The views of a scene show one set of named points, each view turned or mirrored, shifted and resized as a whole, with a little noise and some points left out.

Scene 1
View 1
Neve: [ -4  -8 -12 -32   8   5  14  43  35   4 -27  -3  38 -37  12  44   7  12
 -48  63 -56  83  -9   0]
siv: [ -9  -6   9 -27  -3  -5   2  31   8  -5  39 -17  33 -11  32  -2 -35  10
  -7 -39  13  39 -43  -3]
biv: [-22 -31 -16 -33  -4   0  -2  36  13  -4  -4 -42  46 -33  50  18 -29  11
 -56   4  15  76 -46 -14]
gula: [  1  12  16 -26   3  20 -11  14 -18 -20  61  -3   2  -5 -17   1 -14 -15
  16 -56  20  25 -51 -13]
robiv: [  2   2  -1 -37   9 -17  39  33  26  21  33 -13  45  22  28 -20 -29  16
   0 -18  -2  35 -44  10]
bonat: [ -2  -5  -4 -32   6  -9  25  39  37  14  -8  -8  47 -18  27  16 -12  19
 -28  33 -35  65 -21   7]
Malo: [-13  -4  -2 -19  -7 -29  54  19  41  54  21   9  28  28  15 -17 -19  18
   5  14 -14   7  -7  39]
Zepu: [ -9 -13 -13 -37  12  15   6  26   7  -7   8 -27  36 -17  12  17  -7  -2
 -36   6   3  70 -45 -12]
keb: [-33 -31 -21 -30  -5  12  13   0  -4  21  14 -23   6  -2  -8  13  -8 -11
 -37   2  38  38 -34   3]
nof: [-18  -9  10 -14 -18 -10  -2  27  19   1  28  -7  26 -24  26  11 -29  11
 -10 -20   1  30 -23   5]
netu: [ 25  28  -4 -49  37  26  17  34  10 -14  12   1  37  -2 -22  17  16  -1
  -8  20 -42  80 -48 -14]
dalaz: [  3   0 -13 -52  29  22  14  18 -21  -7  51 -34  29  24   2 -19 -18  -9
  -5 -50  40  51 -81 -17]
kiv: [ -3   7   4 -23   3  -2  24  15  13  19  36  10  12  11 -13  -1  -5   1
   9  -5  -8  23 -24  13]
gize: [-19 -13  -7 -28   1  13   5   7  -4   6  29 -16   8  -2  -8   9  -9 -10
 -16 -12  24  36 -38   1]
dov: [-34 -26  10 -14 -27   1 -15  10  -7  -2  45 -20   7 -25  22   6 -37  -2
 -13 -51  45  17 -33  -3]
loruz: [ -3  -3 -16 -50  25   4  41  11  -6  21  47 -27  31  47   2 -32 -19  -4
   0 -37  41  31 -69   3]
View 2
Zepu: [  6  12  19  -3  28  15  16 -27  -2   6   8   0 -11 -10  -2   0   0  13
  -8   7 -15  17 -17  -9]
siv: [ -1   6   4   5  33  31  21 -11   3  12  12 -15  -1   2   7   1  -5  17
  -6  18   4  -5 -17   0]
robiv: [ 10   6   7  -1  27  -3  10  -8  14  17   2 -14   8  -9  -1   5 -13  11
 -11  30  11 -14 -21  -9]
kiv: [ 12  -2   1 -11  22  -4  14  -2   2   8  -7  -6   8 -13 -20  -2  -3   9
   4   9   5  -5 -16 -22]
nof: [  8  -2  -3   4  27  23  17  -5  -9  11   5 -19   2  -4  -2  -4  -8  15
   4   8   2   0 -10  -3]
bonat: [ 21   3  12  -1  25  -4  -5 -24 -10  11   2 -13   1 -20   1  -1 -22  15
  -8  11 -13  18  -7   1]
keb: [ 19  13   9   3  27   7  37 -12   9   9   3  -9 -21  -4 -10  -6   8   0
   5   6 -12  13 -13 -26]
gula: [-13  -1   1 -15  23  32  31   0   3  -2  -1   3   7   0 -23  -1  17  16
   5   3  13 -14 -27 -23]
netu: [ -2   3  23 -24  19  -2  -7 -33  -6  -1  -4  19  10 -25 -17   5  -3  21
 -11   5  -7  12 -27 -15]
dalaz: [-13  17  19  -9  30  20  33 -18  25   8   7   8  -2   1  -8   7  18  13
 -12  22  12 -13 -38 -24]
loruz: [  1  17  13  -5  27  -4  32  -7  30  15   2  -2  -2  -2 -10   6   9   5
 -11  29  13 -17 -33 -29]
Neve: [ 25   0  18  -6  24  -4 -12 -36 -23   4   3  -4  -4 -29  -2  -3 -22  17
  -5  -1 -29  38  -2  -1]
biv: [ 10  14  17  10  34  25  16 -31  -3  13  19 -12 -18  -3  15   1  -9  16
 -13  13 -18  19 -13   3]
dov: [  3   5  -5   8  32  38  44   4   2   9   9 -19 -11  11  -5  -7   9  11
   9   6   4  -6 -13 -12]
gize: [  8   9   7  -5  25  13  31 -10   6   8   0  -5 -10  -6 -15  -4   9   7
   5   5  -3   4 -17 -25]
Malo: [ 29   0  -7   2  23 -25   9   5   9  21  -9 -24   8 -14 -11  -2 -19   1
   2  24   7  -8  -5 -16]
View 3
kiv: [ -3 -31 -11 -10  -9  -1 -12 -25  18  18   5 -21   6  -2   0 -12   4 -19
   4   6 -20 -12   9  -3]
netu: [  3 -55 -26  -1  14 -22  -7  -5  25   3  12 -35   5  -5   9 -23  15 -39
  62  12  15 -15  -5  18]
loruz: [ 10 -23 -12  -8 -32 -24  -7  16  21  17  18  16   9  12  -5 -24  10 -17
 -17  16   9 -24  -3 -28]
biv: [ -5  -7  19 -16  47 -31   6   5 -12  31  46  -2  36   3   5 -24   4 -15
  33 -36  26 -16   5  -4]
dalaz: [  7 -23  -6   3 -36 -42 -11  26  19  31  34  21   4  20   7 -23  10 -23
  14  20  17 -15  -4 -17]
robiv: [ -3 -21 -15 -24   9 -12  -1 -11  19  24   3   8  18  -9  -6 -16  -1  -8
 -12   9  19 -16   2  -4]
siv: [-13 -11   7 -12   2 -24  -8 -11   8  45  26   8  13   2   8  -8  -7  -9
  15  -4  12   1  11  -3]
keb: [  2 -18  18  -2  -1 -14  -2  -3  -4  13  40 -16  26  15  -1 -27  12 -24
   8 -27 -26 -26   9 -27]
bonat: [ -4 -27 -10 -24  55  -5   4 -22   7  11  11 -29  27 -15  -2 -19   5 -16
  29 -17  14 -15   5  14]
dov: [-17   1  32  -6 -17 -21 -13 -15  -5  55  39  10  16  18  11  -5  -8 -10
   7 -17 -21  -1  19 -18]
gize: [ -2 -23  10  -1 -12 -17  -8  -9   4  23  32 -14  15  11   5 -18   8 -24
  18 -10 -21 -16  10 -17]
gula: [-10 -25   3   7 -45 -27 -22 -10  18  46  28   2  -9  16  16  -5  -1 -25
  28  16 -18   5  11  -4]
Neve: [ -5 -37  -7 -17  72  -5   7 -25   1  -1  19 -55  32 -17   2 -27  11 -28
  60 -33   7 -18   4  20]
Malo: [  2 -24 -18 -35  13  20   0 -33  18   2 -13 -20  23 -14 -20 -17   5  -4
 -44   2 -13 -29   8 -16]
View 4
robiv: [ 13   6   0   0  15  -9  20 -17  23  -4 -12 -14 -24   4  -5 -10   9   2
  22  -9   2 -26  -3   0]
Zepu: [ 17   8  -5 -15  12 -19  -4  -6   0  -9  27 -11   5  -1  -8  -4  15 -10
  26 -20  -7 -11  -5  16]
Neve: [ 10  -2  12 -33   2 -38  -9  22  -2 -29  23 -34   7 -16 -18 -16  25 -19
  11 -18  -9   0  26   8]
Malo: [ 11  11   7 -10  11 -13   6  -1  34  -7 -21 -15 -28  -1  -2 -11  10  14
  15  15  19 -22  26  -4]
loruz: [ 27  17 -12  -1  19   0  20 -22  21   9   2   8 -22  21  11  -5   8  18
  38  -6   6 -32 -24  10]
gula: [ 19   9 -23  12  30  -3  -8 -30  -1   6  -7   3   8  32 -12  -8  -5  13
  49   1 -14  -9  -4  32]
dalaz: [ 27   9 -18   4  23  -2  17 -28   5   7  11   7  -7  26   3  -4   6   8
  45 -20 -10 -23 -33  19]
siv: [  9   8 -10  10  23  -6  -1 -33   8  -3  -4  -6  -3   2 -16  -3   3 -10
  26 -13  -7 -16  -4  12]
nof: [  4   6  -6   4  20  -9 -13 -25  10  -4  -7 -10   1  -6 -18  -1   2 -12
  20  -3  -1 -12  13  12]
bonat: [  9   0   7 -17   7 -26   3   5  11 -21   6 -28  -7 -13 -14 -14  20 -13
  12 -14  -5 -14  17   3]
dov: [  7  17 -19  14  27   3 -24 -43  10  11   3   8   6  -2 -12  12  -4  -9
  28  -1   6 -13   1  20]
biv: [  8   8  -3 -10  11 -14  -7 -19   3  -7  31 -13   4 -22 -10   6  15 -31
  14 -31  -4 -15  -8   8]
keb: [ 20  22 -11 -15  14  -8 -20  -8  10   5  26   8   0  -3   2   5   9   5
  27   3  14 -16   5  20]
netu: [ 23  -5  -2 -19  13 -30  13  13  -9 -22  11 -25   3  26 -12 -27  19   6
  39 -18 -26  -3  -1  21]

Which points are out of place in each view (at most two, in the order of its rows)? Write - if all are in place.
view 1 => -
view 2 => siv
view 3 => Malo
view 4 => -
